Each row is a point on a tangle of strands that fork, close into loops and nearly touch. The rows are in no order.
Two points are linked if the straight distance between their rows is under 99.6. Some points are linked to none.
J_896: [ 39  -1 -53  13 -17  10 -23 -19 -38  36 -15  42 -15 -20  15  35   3 -28
  49  17 -64  75  47  -6   1 -23]
J_326: [ 11 -16  41 -18  29 -12 -32   7 -11  15  -4  54   6   8  17  20 -53  24
  -9  -4 -17  10 -13  -8  18  -9]
J_721: [-31  10  16   6   8  25  26   6  56 -25  20 -51  18  -9 -15 -55  29  -1
 -43 -13  36 -33 -44  -5 -14  17]
J_799: [-63  18  27   8 -46  82  -2  -9  35   3   5 -30 -21   2 -39 -27  -5 -23
   0  27  -1 -54 -28  28 -34  -4]
J_295: [ 16 -10 -32 -26 -29 -62  24   6 -16 -44 -11  -4   3  26  -9  44  23   4
 -12 -30  18 -44  36   2  16  37]
J_920: [ 29 -10 -19 -28 -47 -83   7 -21 -35  -5 -14  28   4  32   5  85 -10  24
 -27 -38 -33  10  79 -44  27  44]
J_789: [ 22 -22  -8 -12  45   1  36  13  22  23  -3 -30  12  29 -25 -79   4 -13
 -19   9  28  14  40 -17  -2  23]
J_779: [ 46  -9 -17 -56 -20 -77  54  10   8  30  -6   8  -1  30  12  44   3  18
 -37 -38  -4  23  65 -69  16  35]
J_938: [  9  26 -11 -53 -51 -33  27  34 -14  30   5  17 -28   2  59  23   1 -11
   1  -1 -22  68  35 -43  11 -27]
J_579: [ -7 -15  26 -32  26 -18  28 -10 -49  -3  41  -6 -31  15  -5 -22   7   6
 -34  -4  -1  28 -29  25 -11 -48]
J_906: [ 16  12 -42 -38 -89 -56  -5  27  -1 -15 -26  12  15   3  29  90   5  -9
  25   6  -1  -5  53 -13  34   2]
J_787: [ -3   6 -30  81  22   6 -43 -27 -27 -15 -24  25 -11 -46  -3  23  -2   7
  40   0 -41  14  -8  22   1 -22]
J_129: [ 38 -10   7  -9  24  11   5  -2 -29  53   1   7 -29   2  23 -14 -13  13
  14  15 -38  77  13 -17  14 -25]
J_189: [ 11 -15  33  29  69  53 -37  -9 -19  12   2  61 -24 -33  26  51 -25  25
  28  -8  -9  39 -46  32 -16 -30]
J_543: [ 10   8  -1  -6  17 -40   5  12  55 -25 -11  -3  40  19 -15 -18 -20  11
 -33 -30  24 -23   7 -14  16  49]
J_596: [ 11 -11 -30  43  16 -75  13 -22 -51 -18  -3 -14  14 -11  -1   4  50  14
 -19 -23   4  27  16 -24   8  13]
J_813: [-21 -17 -20  35 -34 -52   3  -1 -59 -53  32   8 -16  -1 -15  43  18  14
  -6 -32 -27 -34 -25  45  14  -7]
J_650: [ 15 -33  12  16  71   7  13 -37 -11   3  10 -14 -12  22 -33 -57  17  21
 -45   4  11  31  -5  -8   4  -2]
J_887: [ 11  15   1 -10 -12 -81  29  30 -10  12  -7 -15  18   3  49  26  10  25
 -46 -32  13  47   7 -58  39  11]
J_469: [-47  21  27   0 -44  41  10   7  18  18  -6 -39  16 -17  14 -31  14 -16
  30  18  29 -39 -32   3 -33 -35]
J_231: [-19 -11  34 -26  18  16   9   5  14 -26  39 -17  -9  32 -34 -42 -14  -5
 -48  -7  15 -26 -34  27  -3  -2]
J_879: [ 19 -16   8   9 -12 -63 -21 -36 -68  11   4  30   4   1  -1  65 -15  34
 -24 -39 -32  29  16 -12  22  11]
J_958: [ 18   1  -2 -36   9 -22  38  13 -40  52  17   5 -51  16  12  -4  19  -7
 -21  15 -33 108  56 -66  17  -5]
J_599: [ 20  -6  13 -10  20  19  12  18 -10  61 -17  -9 -19  17   6 -54  -7   5
  -2  15   0  78  33 -37  -6 -10]
J_619: [  0  11 -31  47 -12 -12 -58 -10 -15 -18 -20  35  -4 -25 -15  31 -20   3
  50 -11 -27 -10  -8  33  24  12]
J_450: [ 31  -7 -41 -56 -11 -16  37  16  34  -7 -31 -29  17  32   3  -7  27 -25
  25  33  35  -8  76 -22  -6  15]
J_84: [-34  12  12  26   4  54 -31  -9  45  -1  -9 -13  -3 -18 -32 -25 -10 -11
   6  11  10 -31 -28  20 -23  11]
J_320: [-55  33  17  61  22  47 -46  -8  68 -34   2  13  16 -59  -1  21  -8   2
  16   2  -5 -53 -51  22 -21  50]
J_572: [ 49 -26 -33  22  42 -48   6 -41 -20  10 -15  18  11  14 -32  -6   2  39
 -24 -31 -26  16  56 -25  33  48]
J_998: [ 17  19 -28  22 -21 -55 -47  21 -12  -7 -24  30  18 -27  14  46 -22  11
  33  -4 -20   6   0  11  28   6]
J_635: [ 39 -26 -67  -5 -32   0   5 -28 -49   4  -9   3  -7  14 -41  21  36 -35
  26  29 -34  17  59  27   6 -15]
J_644: [-64  24  34  11 -24  41 -18  -1  45 -33  36 -34  -5 -36 -13  -7   7 -16
 -25   9   7 -54 -90  29 -23  19]
J_251: [ 33   0 -25 -23 -52  11 -38   5 -19   8 -12  39  -9  16 -36  28 -46 -22
  45  21 -22 -15  20  30  13 -14]
J_853: [ 19  -2  -2 -37  -2  10  36  19  41   5 -14 -36  18  36  -9 -42  14 -14
 -10   8  36 -18  39 -27 -13   3]
J_676: [ 48  -5 -49 -30 -20   2  19  15 -11  57  -9  14 -20  24  -8  -6 -11 -28
  22  35 -23  50  80 -26  -5  -9]
J_956: [ 17  -5   2  35  52  -5 -32 -35 -19  -4   8  36  -8  16 -45   0 -26  27
  -7  -8 -21  -1   8  18  25   8]
J_717: [ -6  -7  40   0  30  67  -2  -5  -1  41 -16 -18 -10  -8  11 -49  -8   3
  21  22  20   6 -10  -1 -23 -22]
J_475: [ 20 -19 -11 -52 -21  16  11   1   2 -18   2  -8 -12  49 -51 -16 -23 -40
  -9  14   3 -36  44  23  -5 -12]
J_131: [  0 -19  29  52  98  29 -17 -32 -28 -11  20  30 -16 -34  19  21   6  29
  -2 -20  -6  28 -57  34 -29 -15]
J_71: [-17   9   9  55  15  74 -19 -35 -31  44 -26  -6  -4 -38  31  -6  19  28
  63  32  -9  22 -13   9 -44 -51]
J_124: [ -3  19 -10  20   7 -17 -34  18  65 -25 -18  13  38 -22  -8 -10 -28   9
   5 -22  23 -49 -10 -11   9  35]
J_361: [-44  15  26  61  37  93  -4 -22  61  38  -4 -30  15 -21 -14 -67   4  -5
  10  11  14 -52 -26 -25 -47  33]
J_365: [-46  17   6  26 -49  12 -30  26  -3 -22   3  -1  21 -53  38  29   0   9
  45   7   1 -26 -61  23  -4 -29]
J_224: [-64  10  32  29  28  32 -18 -26  40 -52  43  -6 -12 -48  -8  16  11 -17
 -23 -23 -17 -35 -94  52 -18  23]
J_638: [-10 -12 -26  15 -38 -47   5  -7 -19 -72  19  -6  -9  -1 -15  39  41  -6
  -9 -16  19 -47 -16  40   3  11]
J_770: [-22  11 -38  50  -4 -48 -35 -18 -13 -76  -6  13   7 -26 -26  20  17   6
  13 -13 -17 -37   1  28  18  43]
J_688: [ 32 -15 -26  31  14 -62 -10 -30 -36  12  -5  10   3  10  -8  40  -4  42
 -34 -29 -45  52  52 -36  25  39]
J_894: [ 13 -11  27 -82 -21 -59  65  21  -6  -1  11  -7   4  53  31  12 -12   5
 -41 -21  36  -1  26 -12   4  -2]
J_31: [ 17   5 -23  -2   4 -48  66   9   7  -4  15 -40  21  11  27 -17  30   5
 -16  -2  34  10  14 -21  11  -2]
J_534: [ -5 -15   4   9  51 -49  43   1   3  14  11 -28   7   9  28 -51  30  22
 -31  -2  28  23 -14 -41   9  -5]
J_950: [-13  -7  44 -30  22  10 -42  16   7  -7  -7  48 -14  -3  -6  15 -56  12
 -17 -25 -10 -33 -36  31   2   6]
J_847: [-13  -4  28   4  22  15 -11  -3 -32   4  22  -2 -16  -6   5 -13   0   3
  -2   6   3  23 -45  24   6 -29]
J_94: [-15  14  11 -29 -42  -6  10  45  16  28 -16 -23  21   3  41  -6  -4   0
  12  19  33   8  -4 -19  -1 -31]
J_106: [-39  19 -28  34 -79  19   0  20  33 -16 -14 -60  10 -17  -2 -23  55 -31
  50  18  30 -57  -3  16 -18   1]
J_913: [ 18 -24  39   6  68  11 -24 -21 -34  27   8  45 -24   3   7   1 -25  43
 -21 -17 -21  38 -23   0   5 -17]
J_168: [ 18  -7 -19  17  -6 -83   5 -15 -20 -25   7   0  16  19 -12  41  23  11
 -16 -35  -7  -4  19  -1  31  22]
J_875: [-31   3  24  62  53 -11 -44  -8   5 -42  -3  31  -2 -45   7  44 -10  25
  -3 -42 -12 -20 -60  31   1  25]
J_760: [ 13  21  18 -54 -25  -2 -38  22 -30  33   5  55 -35   5  31  18 -52  -4
  20   5 -35  56  10   9  24 -35]
J_964: [-74  16  20  14 -28  15 -37  23  27 -27  18 -29   1 -46  13  16   6 -17
  20 -10   8 -49 -71  35  -6 -15]
J_514: [ 38  15 -50   1 -14 -47  -4  29  25   5 -35  19  38   0 -13   5  -2  -6
  16   4   3  -5  64 -44  21  38]
J_97: [  2  15  21 -56 -33 -61  26  40  13  -4  -4  17  14  21  38  22 -18   6
 -23 -31  40 -15 -13 -16  18  -4]
J_834: [ 47 -10 -48 -13   9 -58  29  17  18  -7 -30 -10  34  23  -8  10  22   4
 -30  -8  17   5  84 -50  18  51]
J_386: [-14  17   2  -6 -27   8 -21   6 -45  12  -6  15  -3 -20  41  31   7   4
  42  11  -9  30 -28   5   8 -52]
J_719: [ 35 -10 -67 -21 -52  -8  -9 -13 -33 -12 -15  25 -13  17 -38  45 -11 -37
  38  23 -36 -25  53  27   7  -4]
J_349: [ 48 -30 -74 -20  -3 -28  41 -27 -34   3  -4  -7  -2  31 -22   9  31 -24
  12  22 -27  43  85 -11   9  -9]
J_825: [  5   0 -27  26  27   9   8 -29  43 -53  18  -1  13  10 -56 -54  16 -13
 -41 -20   9 -35  -4  14   1  45]
J_683: [ -4 -16  59 -41  43  21  29   9   7   5  36 -16  -9  26 -12 -79 -18  23
 -56  -9  34   8 -38  17  -9   3]
J_503: [ 13 -36  59 -16 100  38   0  -7 -44  39  25  23 -31   8  30 -27 -25  43
 -36  -6 -10  60 -29  12   5 -14]
J_471: [ 30   5 -48 -22 -45 -58  38   6 -44 -22  -1 -17  -3  23  14  49  31 -25
  12   9  -5  13  49  10   7 -23]
J_506: [-61  12  74  -9 -21  60   9  17  17  32   0 -36  -9 -32  44 -19   6   7
  16   3  25 -27 -65   4 -52 -37]
J_820: [ 13   7   1   2  -1 -22  12   3 -42  32   1   6  -1 -22  36  15   1   5
  22   5 -41  67  -5 -10  10 -46]
J_746: [-11  -3  31  29  29  93   2 -29 -20  68 -19 -28 -18 -25  26 -44  18  13
  40  32   4  35  -4  -8 -52 -43]
J_735: [ 17   9 -10   7  22 -33  20 -10  36 -48  10 -18  22  26 -20 -41  24   3
 -59 -32  36 -45   1 -17   6  43]
J_315: [ 31   7 -28 -61 -49 -18  27  41   7  13 -24  -2 -15  32   6  14 -20 -34
  28  22   5   3  53  -5  11 -17]
J_437: [ 16  16  16 -16 -18  55 -68  23  -5  20 -18  54  -7 -28  31  42 -62  16
  70  18 -27  12 -22  17  14 -33]
J_824: [-26   4  -4  14 -74  51 -27  10  -7 -20  -2 -10  -7  -3 -24  19  -5 -23
  58  37  -8 -33  -7  42  -7 -17]
J_513: [ 25 -28 -21 -33 -11   6  56 -10 -38   6  11 -32 -13  35 -15 -23  29 -39
   7  26  -4  22  57  25 -19 -44]
J_791: [ 13 -28  34 -47  38  -9  52  31 -19  65  13 -21 -31  30  12 -61 -15  11
 -12   5  10  69   6 -31  -6 -19]
J_819: [ 13 -25  21  51  99   5 -37 -36   0  -5   0  40   6   0 -22 -11  -6  38
 -20 -26 -20   0 -20   4   9  30]
J_822: [-28  19  21  21 -11 -30 -43  14   2 -58   6  24   9 -50  16  45 -17  19
  -8 -38  -3 -29 -76  28   2  14]
J_32: [-18  17  37 -35   2 -22  27  40  24  20   8 -22  21   0  39 -37   7   0
 -11 -16  42  -7 -37  -6  -2 -13]
J_118: [  0 -19  37  10  51  72  16 -15  21  22   7 -37  -9   6  -6 -86   5   4
 -11  21  22   3 -15  -8 -28   7]
J_351: [-23  10  21  13  45  14   0  16  67  10   0 -30  36   0  -1 -69  -5  10
 -40 -17  37 -15 -42 -20 -11  22]
J_116: [  8 -28  15   0  10  95 -38 -29 -11  20  19  20 -31  10 -42 -26 -58 -11
  29  29 -26 -15  15  65  -2 -36]
J_762: [-22   1  20  35  25  44 -36  -9   0 -16  21  12 -15 -28   1  -5 -12   2
  15   8 -15 -16 -53  29 -15  -3]
J_574: [ 20  -1 -21 -37   0 -63  44  11  -3  24  -1 -12 -10  26  29  17  27   9
 -43  -4 -10  54  43 -69  16  15]
J_44: [ -6  -5 -32 -30 -40 -52  36  19  30 -56  -3 -27  31  21  26  38  32 -23
 -11 -12  36 -51  16   8  15  14]
J_836: [  0   1 -28  57  21  34 -27 -31 -36   5 -14 -12  -1 -41  -2  -6  24   4
  56  31 -15  13  -8  20 -20 -30]
J_693: [ 22  22 -17  12  13  11 -40  13  62  -1 -40  23  31   2 -17 -24 -42  -3
  15  14   6 -38  25 -17  15  37]
J_297: [ 31  11 -18 -55 -55 -75  43   7 -10 -12  -1  12  13  32  43  82   7  19
 -32 -24 -17  16  71 -61  17  28]
J_466: [ 10 -25  13  49  25  -2 -29 -54 -41 -34  18  31 -10  -8 -29  29 -22  13
 -13 -18 -42  -2 -19  38  -2  10]
J_517: [-29   3  62  24  64 102   0 -25  28  28   7 -20  -4 -31  11 -34  -8   3
 -12   6  10 -21 -54  19 -46  -8]
J_388: [-14 -15  59 -30  -1  59 -32  15  13  11   8  29 -23   9 -19  -8 -55   1
 -24  -1 -21 -33 -27  43  -9 -23]
J_840: [-41  34   1  26 -19  26   7  -6  87 -35  18 -35  31  -7 -23 -30  25 -16
 -26  -9  44 -65 -51   1 -10  54]
J_511: [-11   8  -5  38  45  35 -16 -42  39 -50  30  19   4 -13 -60 -32  -9   2
 -63 -23 -11 -30 -33  28   3  54]
J_390: [  9  10  -4 -43 -23 -38  47  -5 -54  34  19 -16 -41  15  38  25  20  -8
   2   6 -38  81  31 -50  13 -43]
J_391: [ 25  24 -39   5   0  -5 -12   8   0  56 -37  -6  26 -20   9 -20   4 -12
  47  48 -26  48  46 -46  14  -5]
J_897: [-35   2  30  31  60  14 -25 -16  26 -48  25  22  -4 -48   3  30   9  18
 -38 -45   8 -27 -95  30  -9  26]
J_247: [-21   5 -48  82  10  -6 -37 -26  13 -66  -3   0   4 -43 -47  -6  33 -26
  14  -4  -4 -35   3  21   9  42]
J_38: [-31   9 -13   2 -34  25   9  13  28 -35  31 -20  -4  17 -43 -24  23 -25
 -13   5  19 -62 -35  30   0  16]
J_542: [-26  24 -13  32 -48  13 -46  11 -39 -13 -12  10  -1 -55  30  53   6   4
  78  17 -15   5 -36  22  -7 -37]
J_984: [ 16 -26  25   5  60 -45  14  -6 -16  37  15 -14  -6  22  -1 -46   0  32
 -45 -13   5  46  -2 -25  22  16]
J_419: [  9   0  15  24  43  55 -66  -3  13  -6 -17  60  -9  -6 -28  10 -66  13
  19  10 -17 -25  -1  20   3  24]
J_576: [ 34   4 -66 -23 -51 -71  58   8 -11 -13  -6 -18   9  10  33  83  58 -18
   4   0 -19  15  91 -49  -2  31]
J_925: [ 25  -4  11 -72 -32   4  64  24 -41  15   7 -27 -35  58   5 -13  11 -41
  -4  15  18  34  51  17  -7 -46]
J_802: [ 22  -1  29 -13  13 -57  15   8 -33  46   4  28 -22  27  38  21 -25  36
 -42 -25 -32  65   5 -55  40  -4]
J_145: [ 24  -2 -27  10  17  18 -14 -22 -59  56   9  14 -29  -8  17  13  10 -11
  19  23 -60 101  52 -13  11 -19]
J_926: [ 17 -23 -22 -31 -21   9  44  -4  33 -44   7 -17   1  56 -37 -11  24 -35
 -18  11  28 -59  40  22 -34  10]
J_860: [ -3 -13  26 -61 -16  -4  59   7 -40  -5  24 -30 -41  38   1 -11  -6 -19
 -15  15   2  37  -1  17 -16 -58]
J_617: [ 27   9 -27 -29 -79 -79   8  23 -21 -15 -32  40  13  26   1  89 -13  10
  -9 -33 -12 -21  56 -12  27  30]
J_474: [-27  -4  35  -8  26 -32   1  37  19  -1  16 -17  24 -33  57  -2  -3  16
 -11 -17  38  18 -65 -15  -1 -23]
J_296: [-45  -4  53  11  60  73 -19 -20   8 -11  32  -7 -18 -16  -2  -3   0  10
 -23  -4  -2 -18 -77  33 -27 -11]
J_701: [-22  27  14  42  53  40 -26 -32  85 -31  13   2  22 -24 -47 -29 -10 -20
 -53   2   0 -37 -52  -3 -11  60]
J_101: [ 19 -36 -17  30  38  10  19 -37 -34 -14  25  -7 -16  11 -50 -39  26  -5
 -30  -4  -4   5  -2  19 -11 -27]
J_936: [ 45   4 -64 -45 -18 -57  61  16   9  -9 -23   1  29  27  29  48  29 -20
  -7  -4  14  14 104 -57   6  39]
J_970: [-11  21   6 -27 -51  20  32  25  48  -6 -10 -43  10  24 -13 -34  12 -28
   4  14  43 -51   4  -3 -21  -1]
J_615: [ 12 -19  24 -10 -12 -39  -1 -19 -87  24  17  27 -21  21  17  60 -19  39
 -24 -21 -36  48 -25   1  32 -27]
J_449: [-24   5  38  -3  47 -24   2   1 -35  -7  14  -1   4 -24  41  11  -7  27
 -19 -28   0  26 -56   1   2 -30]
J_125: [ -9  18  27   6 -18  67 -34  -3   8  38 -14  30   5 -22  40  16 -37  11
  67  35  -2   3 -20  12 -21 -33]
J_769: [ 17  11 -10  24  21  -2 -71  10  29   6 -32  50  22   4 -23   9 -53  13
  27   4 -19 -12  15   6  19  27]
J_489: [  7 -15   7 -24 -10  52 -27  -1   0  18  10   0 -22  24 -55 -31 -28 -28
  10  19 -11 -21  34  42   5 -21]
J_741: [-21  -8  13   5  -7 -41 -14  -7 -45 -33  14  19  -9 -12  -2  40 -11  13
  10   6 -24  -1 -31  32  10 -14]
J_330: [-23  18  39  -1 -20  70 -14   8  10  63 -20 -13  -3 -16  35 -27 -21   9
  46  34  16   5 -11 -21 -22 -44]
J_570: [-20  -1  42  50  63  52  -9  -9  25  47 -25 -14  14 -37  44 -26   1  43
  20   6  26  31 -49 -27 -41 -18]
J_657: [  1  -7  21   3  21  53 -66  -6 -16   5  -9  54 -21 -28   2  35 -43  12
  44  16 -30  19 -34  42  -5 -53]
J_904: [-54   7  38 -16 -48  84  35 -16  54  -3  31 -52 -19  24 -48 -54 -10 -46
 -26  19  31 -62 -20  19 -27  17]
J_728: [ 26  -7  42 -64  25 -10  53  37   2  43  -4   1   2  49  20 -49 -21   8
 -28  -8  31  36  -4 -35  11  -2]
J_141: [ 42 -25 -39 -37  24 -16  68 -11 -29  -1  -7 -39 -11  43 -22 -15  38 -28
   2  20   4  28  85 -10   1   8]
J_256: [-35  19   0  -1 -79  57   7  11  -8   6   9 -25 -13 -30   9  -1  22 -16
  60  26  16 -32 -22  21 -28 -44]
J_193: [ 37 -11   2  -3  41  38  -8  12   7  39 -29   2  13  -3   7 -58 -30  -6
   4  36  -4  38  43 -25   6   2]
J_202: [ 61 -34 -29  10   9 -58  12 -41 -31 -12 -15   8  20  51 -49   6  17  25
 -40 -39   3  -8  74 -33  13  57]
J_430: [  8   2 -48  44 -24 -65   3   8 -16 -61  -9 -14  17 -23 -24  18  39   3
  18 -21  22 -39  17  31  14  24]
J_826: [-37   5  29 -29 -33  -9  17  11  14 -36  18 -19 -20  27 -27 -14  -8 -17
 -38  -4  17 -57 -37  39  -1 -16]
J_965: [ 16  -1   3  36  80  31 -27   0  32  17 -13   3  21  -4  -1 -70 -12  15
  -4  14  22  -6 -11 -26   3  27]
J_809: [ 29 -12 -18  22  46  16  -7 -12  25  21 -20  -3  23  11 -34 -56  -7  -3
  -1  25  20   1  33 -23   0  27]
J_670: [ 18 -19  19   3  66 -59  22  -1 -39  42   8   7   2   7  28 -10  -6  52
 -56 -23 -18  76   0 -72  28  25]
J_457: [-29 -22  12  31   7   8 -38 -31 -26 -50  39  31 -24  -4 -37  23  -8   2
 -14 -16 -44 -32 -45  70   1  12]
J_443: [-14  21 -37  36   1   0 -15   4  38 -27 -20 -38  33 -18  -4 -31  30  -8
  14  17  21 -29  -3 -24  -8  18]
J_726: [  8  23 -66   8 -30  16  -9 -13  -6  53 -30  13   4 -16  34  19   5 -24
  56  44 -43  70  49 -45   5 -21]
J_646: [ 10  -9 -36 -24 -53  -4  30  13  17 -54  -4 -31  11  29   1  11  30 -39
  15  12  40 -53  35  19 -11  19]
J_803: [ -8 -22  17 -14   7 -46  12 -19 -46 -13  20   6  -9  24 -13  18  -7  22
 -42 -29  -5   7 -32  33  10 -17]
J_516: [-34   8  40  12  36  12  -5  10  17  32 -15 -24  22 -47  61 -23  14  10
   6   3  28  36 -70 -27 -24 -41]
J_651: [-69  18  26  51  26  73 -36 -31  54 -31  19  19  -6 -72  -7  29  12 -12
   4  -7 -13 -40 -99  41 -39  38]
J_153: [-24   1 -10  13 -29  10 -43  -8  -9 -35  33  16 -22 -10 -42  27  -1 -15
  11  -1 -12 -56 -39  59   9  -1]
J_123: [-17  18  -1 -28 -58 -40   3  58  30 -22  -4  -7  26  -3  44  20  -1  -3
  15 -15  33 -30 -13  -9   4 -21]
J_333: [ -9   0 -24  -9 -58  11 -42   8 -20 -29   1  25 -26  -1 -34  33 -19 -18
  58  13 -28 -34 -11  57  -2 -12]
J_766: [-23  20 -21  22 -31  33  -2 -10  63 -60   9 -27   6  -1 -49 -12  38 -49
 -19  -7  28 -65 -18  24  -9  57]
J_892: [  6 -19 -20  64  74 -43 -13 -39 -15 -34 -14  28  11 -15 -11 -18   6  35
 -18 -34  -8  10  -8  -7  21  34]
J_598: [ -4  -3  20  23  22  89 -68 -19  25  21  -6  28 -11   6 -42  -2 -56 -10
  28  31 -31 -36  10  46 -14   7]
J_812: [-36   2  39 -16 -29  85 -20  -4   4  10  21  -6 -34  -2 -28 -16 -36 -22
  17  17  -9 -34 -41  50 -20 -22]
J_448: [-50  18  -3  58  -6  84 -13 -33  68  15 -22 -31   5 -30 -39 -38  10 -16
  12  17  -4 -51 -12   0 -33  41]
J_710: [  8  28 -19  -2 -34 -67 -19  26  15 -14 -17  21  26 -26  34  39 -21   7
  -1 -28   8  -8  13 -33  40  21]
J_337: [ 20   4 -52 -44 -83 -56  39  27 -28 -36 -12   5   7  26  32  91  29 -26
  10 -10  10  -9  52  11  12 -13]
J_294: [ 14  17 -32 -59 -50 -36  39  25 -23  -2  -5  -7  -7  22  56  45  34 -17
  14   3  -3  40  60 -31  -1 -28]
J_943: [ 27 -10 -30  14  19   7   1 -40 -10 -38  24   2 -15  17 -58 -34  10  -8
 -19 -19   0 -26   7  31   3  14]
J_792: [-13  11 -38  91  29   5 -18 -27  26 -30 -10 -18  31 -44 -20 -24  48  -5
  21  -3   2 -25 -19  -7  -2  30]
J_480: [ -1   1  48 -70 -10  -2  20  47  28  34   4   4   8  29  12 -28 -49  10
 -12   4  24  11  -9 -37   9 -12]
J_592: [ 38 -11 -17 -50 -48  13   3  21  14  16 -16  11  -9  43 -31 -22 -36 -39
  36  36   3 -23  69  11   8  -8]
J_310: [  8   2 -35  22 -14 -70  42   2 -46  10   7 -12   2 -16  29  26  66   4
 -10  -6  -3  62  26 -35  17 -11]
J_406: [ 45  -8 -65 -17 -25 -12  19  26  40  22 -35   1  35  12 -17 -12  15 -29
  22  29  11  11  85 -38   6  21]
J_859: [-20  27  27  -6 -16 -16 -32  29  39 -28  -3  35  26 -35  20  24 -46   2
  10 -16  17 -29 -65  10  10  12]
J_660: [ -6  -9  27 -45 -17 -40  21   2 -72   5  21  22 -11   7  17  39  -1  20
 -25  -8 -15  18 -33  20  27 -61]
J_967: [-70   5  78  26  19  93 -11 -11  41  40   7 -25   5 -39  29 -18  -9  20
  -1   2  32 -28 -67  -2 -60 -23]
J_158: [ 44  -7 -30 -49 -10 -10  40  33 -20  55  -4  -6 -17  25  23  -3  13 -26
   2  10 -29  78  84 -72  17  -1]
J_730: [-26  17  -4  43 -28  24   7   2  53 -15 -18 -62  39 -20   6 -38  52  -8
  31  15  57 -57  -9 -16 -20   7]
J_625: [ 17  -5   8 -34   1 -53  10   4 -33  28   6  26  -1  29  10   2 -20   5
 -24  -1 -16  28  22 -28  19 -16]
J_835: [ 22  -6  -6 -47 -37 -16   9  15 -13  15  -3   8 -13  31  -1  20  -7  -3
  -8  11  -3   5  18  11  14 -26]
J_12: [ 24   6 -44   0 -37 -63  41  10  -9 -15 -17 -20   5   0  25  18  48  -1
   2  -3  17  12  32 -24  19  -3]
J_831: [ 12 -27  62 -11  70  50   7  10  25  49  17 -15  -3  24   1 -90 -26  22
 -39  -6  26  21 -18 -15 -19   5]
J_322: [-55  39  25  19 -57  42 -26  14  24  30 -22 -46  35 -47  42 -15  35  20
  33   1  26 -38 -48 -19 -37 -20]

A fork is a point with three links, a tip a point with one. Leave the first point through the second and follow the links. Name the first fork or tip that comes.
J_489; J_116 => J_825
J_721; J_840 => J_717
J_741; J_813 => J_106
J_106; J_730 => J_803
J_333; J_251 => J_579

How many points has the smallest loop of links through each point below? Write - if it is on no loop.
J_44 => 18
J_967 => 19
J_388 => -
J_644 => -

A piece is all that can be reached along the links. How many separate loops has the piece of each point below (a circle has one, a figure eight two, a Y none), and how many tips (points with one link)?
J_153 => loops 1, tips 9
J_964 => loops 0, tips 7
J_693 => loops 2, tips 3
J_437 => loops 0, tips 3
